Points on a hilly landscape, in no order, each with its height.
A ball rolls from a point to the lowest of its 2 nearest points, and stops where none of them is lower. Distance is the straight distance between rows; heights are no part of it.
tesob: [130 193 102 131 116 136 111 177 158  87 141 138 160  91 129 197 123  99
 112 157  92 128 167 147 121]  height 3.51
pez: [151 111 190  77 146 163 159 120 139 129  79  85  66 109  98 147 140 137
 203 116 162 113 166  95 123]  height 3.47
Fivin: [159 124 162  93 135 155 138 116 123 155  53 146  74 109 113 137 132 159
 183  97 156 117 167  85 116]  height 2.70
Bukal: [130 145 102 161 105 142  82 154 151 121 149 130 186 121 130 138 107  69
  74 143 104 132 137 137 146]  height 6.70
kis: [141 183 120 122 115 107  99 175 154 124 154 159 151 119 122 186 130 118
  87 125 120 113 145 130 136]  height 3.13
nikat: [163 175 143  87  98 157  84 130 138 175 120 102 137 116 147 158 127 125
 115 136 128 118 171 108 154]  height 3.38
Gol: [ 93  84 110  47 140 118 183  87 168 118 126  77 106 138  94 123  92 182
 163 121 116 159  64 138 110]  height 1.96
Nofat: [142  63 153 122 131 186 164  81 170 128  87  92 150 126 114 107 127 124
 166 136 136 137  76  99 125]  height 2.74
Gigob: [150  71 103 138 133 169  99 139 122 168  86 137 126 107 121  63  99 114
 170 104 160 132 103 119 140]  height 2.40
Tola: [147  89 131 149 160 106  98 107  58 169 103 147 129 148 126  92 120  80
 173 104 147 145  87 103 122]  height 8.06
Kiso: [130  99 133  59 148 137 203  56 139 118  94  56  81 169  90 152 111 137
 193 121 159 160 116  96 111]  height 4.66
kolo: [100 147 121 136 139  70 135 134  57 118 130 166 111 177 162 113 128 165
 129 160  67 139 156 136  78]  height 3.80
pib: [136 108 158 110 133 204 136 138 170 146 109  95 133  97  91 128 130 138
 124 125 154  71 139 115 161]  height 6.60
kala: [111 130 142 105 151 105 151 100 106 168  74 157 112 196 139 137  97 164
 146 126  82 139 111 107  92]  height 2.46
fik: [158 105 121 117 112 184 115 124 122 186  86 122 116 101 111  98 121 138
 153 102 169 117 149 111 159]  height 2.97
magok: [119  79 121 107 143 104 153  70 154 135 124 106 128 134 129 121  80 184
 145 116 141 174  43 141 130]  height 1.36
gozos: [147 162 130 119 135  47 116 180 123 158 145 179 110 161 107 149 158 155
  91  74 148  86 129 146 157]  height 1.21
bupe: [118  85 128 153 157 156 135 173 140 109 127 199 124 137  97 124 133 140
 108 107 143  81  85 112 108]  height 1.97
vin: [ 90  88 117 199 134 146 107 130 141  90 152 127 149 121 143  56 109  92
  75 133 127 101 122 133 161]  height 7.10
senet: [104  84 123 152 101 189 150 133 143 107 142 106 129 107 131  63 131 147
 134 148 116  97 128 154 137]  height 6.12
pap: [126  68 147 155 146 182 135 113 164 122 103 150 172 132 136  99 121 125
 122 136 121 114  72 103 124]  height 1.94
Zavi: [135 116 136 134 141  97 105  95 118 148 121 129 173 167 164 131 111 119
 140 144 102 175  68 120 111]  height 2.10
per: [136 182 130 126 105  78 112 164 195 154 153 147 152 114  93 201 141  85
  80 110 150 130 129 125 170]  height 3.55
nem: [158 174 144 118  94  87 109 148 165 144 158 135 137  89 104 217 143  63
 120 114 144 125 150  71 150]  height 3.96
pilel: [135 123 155 165 116 168 118 117  99 129 121 163 101  90 108 160 163 102
 137  78 160 124 131  78 124]  height 4.68
Tur: [ 92 109 107 118 128 111 186  62 147  71 168  56 144 117 127 127 129 199
 143 150 116 155 106 154 124]  height 5.24
ruga: [161 161 130 106 118 139 111 107 159 133 120  96 189 136 166 166 117  95
 134 166  99 169 122 117 105]  height 4.25
rop: [155 111 117 131 170  98 114 171  77 154 123 177 112 157  91 124 139 124
 107  75 153  77 108 128 125]  height 1.98
fovuz: [153 142 156 133 133 141 111 120 118 145 121 154 158 132 134 175 151  94
 124 137 123 136 115  66 119]  height 4.65
repa: [ 91 131 107 179  96 158  98 129 143 103 150 124 154 115 130 100 116  96
  43 148 119 126 154 147 172]  height 6.91
pugon: [107 120 121 170 143 138 125 171 122 101 158 173 131 136 125 115 139 119
  81 123 146  80 109 131 123]  height 2.49
Napoz: [122 130 103 121 107 154 100 137 103 155 130 132 102 126 151  77 109 180
 125 129 130  97 169 157 141]  height 1.58
dovo: [127 150  98 159  90 109 112 104 128 103 158  74 167 108 184 106 121 131
 128 166  98 189 136 181 152]  height 4.70
tasa: [148 161 172  85 130 157 106 116 141 159 109  78 102 100 119 167 142 126
 140 124 164  97 179  95 178]  height 3.92
natez: [126 144 106 143 129  97  77 145  91 130 159 133 156 148 164 104 118 108
 125 149  91 136 126 148 111]  height 3.52
Mik: [123 135 110 127 114 140 131  88 140 118 144  66 167 131 168 108 127 166
 133 152 104 148 125 170 131]  height 4.97
Kudim: [125  82 128 160 185 107  85 132  86 145 119 145 136 137 133  60 107  81
 145 114 137 109  57 130 112]  height 7.81
nofek: [114 153 147 108 134 192 136 123 147 127 136  46 139 120 121 141 141 161
 117 150 117  77 169 159 142]  height 4.60
mimo: [128 161  97 131 122  84 123 110 131 100 138 120 173 145 164 156 114 123
 146 158  64 201 117 166  88]  height 3.27
Riz: [110 163 127 114 139  78 131 121  98 141 103 154 131 194 158 148 104 159
 123 146  55 152 129 135  72]  height 3.24
zad: [ 82 151 115 182 101 121 155 148 153  99 163 154 121 113 108 138 162 123
  45 137 168 122 163 153 168]  height 4.16
Nenab: [147 154 120 117 134 115  80 148  99 150 126 158 142 156 153 133 123 139
 107 134  97 113 145 125 114]  height 3.03
dit: [102 126  92 151 150 138  85 145 104 137 156 138  92 123 131  36 112  94
 107 107 167  78 124 146 133]  height 1.50
begur: [112 111 146 124 147 181 142 171 169 102 122 170 124 104 118 143 137 173
 114 129 138  76 116 117 113]  height 2.56
lunev: [106  88 108  63 111 117 176 102 152 117 125 108  87 143 117  87 103 198
 174 132  99 158  98 165 105]  height 2.48
Tole: [153  76 153 109 122 203 175 110 151 125  75  93 109 110  91 113 145 105
 194 120 151 150 112  94 112]  height 3.44
Zos: [135  92 127 124 168 119 117 153  83 155  92 191 104 164 105 108 111 143
 148 107 125 106 116 118  93]  height 2.42
dat: [111 164 115 129  93 165 145 104 129 111 150  47 154 108 136 112 154 151
 121 170 103 125 184 172 148]  height 4.90
Zava: [104  89 126 187 146 126 112 120 127 108 143 127 163 132 170  80 117 117
 118 143 111 133  81 148 138]  height 7.32
fopal: [ 99 187 101 157  92 124 124 162 146  91 158 146 132  87 106 160 151 109
  62 152 140 144 189 159 165]  height 4.40
nuvi: [130 123 164  66 141 176 151 169 176 126 117  87 103 104  84 123 140 167
 152 133 138  59 154 132 136]  height 6.86
tinu: [141 121 183 121 148 168 151  90 127 120  98 123 129 139 142 170 147 108
 153 137 149 142 111  68 108]  height 3.87
Bava: [137  92  98 140 143 156 102 167 124 156 115 171 103 121 102  73 106 107
 118  92 186  89 111 132 144]  height 1.85
piful: [184 148  94  93 124  55 123 197 102 138 177 132 130 151  95 151 121  67
  75 100 124  91 137 175 125]  height 1.18
Luta: [130 133 108 144 155  88 118 180  88 116 181 163 112 157 111 116 158 111
  70  95 149  71 116 153 121]  height 2.52
vara: [ 87 149 135 157  95 110 136 146 169 141 153 158 105 127 103 122 142 140
  49 108 194 103 136 183 175]  height 3.86
zuti: [107 100 166 128 133 176 176  52 121 109  94 115  96 133 138 160 135 100
 184 110 146 170 104  92  87]  height 3.04
sigas: [138  93 137 133 138  97 122  60 120 159 112 122 147 149 151 117 104 136
 160 112 141 187  55 117 138]  height 1.40
kadu: [121 178  85 156  94 140 136 151 110  96 141 131 142  93 136 137 151 115
 115 187 116 157 201 135 168]  height 4.69
sez: [105  71 117 146 119 134 158 130 127 103 147 120 104 117 157  54 122 158
 166 154 133 138 115 152 124]  height 5.83
Vekom: [139 111 127  71 131 151 155  88 144 147 100  94 123 152 134 109 109 185
 165 129 119 127 117 140 108]  height 2.98
Fil: [108 169 114 135 123 114 159 125  90 103 117 142 122 149 171 138 141 185
 133 166  87 154 184 133  90]  height 4.28
likuz: [118 148 118 167 150  49 109 138  79  87 178 118 141 123 172  90 128  86
 146 161  91 172 125 164 107]  height 3.97
Tipe: [115 114 156 118 128 160 147 122  98 135  63 165  61  95 104 150 133 128
 193  72 141 152 159  95  72]  height 3.53
sar: [126 146  99 180 106  65 102 130 117  97 173  91 155 105 174  90 108  81
 148 165 101 190 137 180 134]  height 4.34
pote: [101 138 123 143 142  70 135  91 128 106 154 128 162 159 165 147  99 145
 126 144  87 204  76 162 106]  height 2.77
Tupor: [129 101 139 107 145 144 143 105 116 167  71 175 110 150 128 124 113 147
 175 118 128 148 110 103  97]  height 1.48
gik: [185 152 125 103 130  42 115 179 103 162 158 155 112 161  84 147 151  93
  81  72 146 100 127 148 164]  height 0.59
gib: [157 164 169 127 102 119 102 122 115 124 139 142 111 100 128 210 159  75
 137 114 125 133 149  65 113]  height 4.49
bim: [ 92 166 139 125 126 100 127 150 195 148 141 159 125 123 117 160 162 160
  84  86 174  93 128 157 185]  height 3.49
pof: [119 140  93 174 115 132 152 123  98  98 136 105 155 103 159  98 157 134
 142 195 119 169 176 135 169]  height 4.92
zuzat: [153 179 138 100 123  71  99 148 144 175 120 164 108 118 117 175 158 157
 107  72 155  98 149  95 173]  height 1.90
Gofur: [159 150  99 109 117  60 101 182  88 119 144 158 157 146 116 162 104 101
 116 149  53 116 154 147  82]  height 2.11
duf: [126  92 141  81 122 205 168 151 179 106 119  90 114 116  95  96 137 155
 159 150 105  94 119 143 105]  height 7.14
Lugok: [123 152 137 122 145 141 119 165 158 136 132 173 123 113 119 151 146 172
 104 105 162  74 126 124 147]  height 3.05
ter: [113  76 128 101 105 162 176 123 183  84 143  64 123 121  93  75 144 158
 165 140  87 138  81 155 112]  height 7.45
fedav: [161 136 125 148  91 148  74 112 135 158 130 113 180 123 145 125 116  64
 110 147 116 156 118  93 157]  height 6.39
repu: [141 138 132 101 126 142 111 105 118 161 104 124 122 153 166 114 119 180
 137 135 109 119 138 138 114]  height 2.29
reg: [158 190 158  84 135  84  90 148 142 150  93 142 118 121 141 185 133 162
 112 123 116  97 170  90 132]  height 2.60
Lakas: [ 90  80 129 163 149  79 174 108 115  96 164 136 109 131 164  64 116 154
 163 158 136 163  98 147 108]  height 5.54
vipi: [ 97 119 111 178 141  99 157 125  85  99 157 142 135 131 175  87 149 142
 158 184 123 162 144 123 124]  height 5.21
mutur: [111  84 157 180 182  91 113 122 126 107 153 120 124 127 161  55 102 101
 140 126 136 132  59 158 115]  height 7.56
nidi: [161 125 132 160  81 150  84 115 110 161 136 137 140 109 114 135 142  53
  95 107 150 139 126  82 160]  height 6.03
dak: [103 106 127 137 107 196 128 131 156 137 131 104 128 105 100 103 120 142
  77 139 141  84 141 146 170]  height 6.37
Tig: [124 158 172  90 150 159 121 146 168 131 124  49 139 108 116 182 138 131
 104 156 148  81 173 129 179]  height 4.31
Mim: [174 125 124 156 104 106 102 147  98 161 156 154 131 128  79 151 145  46
  81  94 158 122 113  95 161]  height 5.68
tila: [120  98 144 140 129 135 158  39 110 146 109 126 126 154 139 151 123 115
 170 112 136 201  73  87 112]  height 2.21
vegad: [100 133  87 137 109 135 106 148  99 143 165 144  83 124 139  62 122 133
  91 125 174  93 176 159 156]  height 1.10
zibu: [120 122 164 136 124 173 124 115 115 107  97 138  70  75 119 163 152 117
 171  65 168 121 154 102 104]  height 4.12
gufu: [ 90 166 112 111 132 105 177  78 118  95 118 110 128 166 172 143 123 193
 135 160  86 174 149 152  92]  height 4.67
Nofov: [135  85 162 163 147 185 142 132 147 116  97 173 146 115 103 145 142 110
 108 116 151 102  90  71 128]  height 1.07
zemat: [139 190 103 112 117 127 120 124 146  94 125 102 168 133 167 164 120 132
 139 175  72 171 159 158 101]  height 3.73
kol: [155 159  69 116 117  40 119 199  79 101 177 142 130 129 104 146 117  81
  96 130  95 102 175 166 107]  height 1.62
nonon: [159  94 128 181 136 133 110 137  74 143 122 173 124 125  82 131 152  72
 113  75 170 118 108  81 140]  height 5.26
nonu: [176 178 111 101 110  59  98 194 139 145 145 159 144 122 102 199 111 120
 116 122  86 108 162 119 114]  height 2.67
domen: [ 82 129 119  90 156 119 186  63 153  94 130  85 138 157 155 150 109 192
 132 146 112 160 110 146 104]  height 4.98
Kina: [136 114 164  78 134 161 185  84 123 125  74  86  55 141 109 140 126 129
 204 105 159 161 158 100  97]  height 4.10

For each start below, name the point where the ball stops.
ruga | sigas
Kudim | Fivin
senet | bupe
dat | gik
domen | Tupor
fedav | Fivin
fopal | bupe

Call two points neighbours if one is among the 2 nearest of the other. Go from one point of each pair to the other, from neighbour to neighbour, staying as low as possible. Name the highest point that can't be avoided.
vegad / magok | Vekom
rop / Nofov | Luta
Tupor / rop | Zos
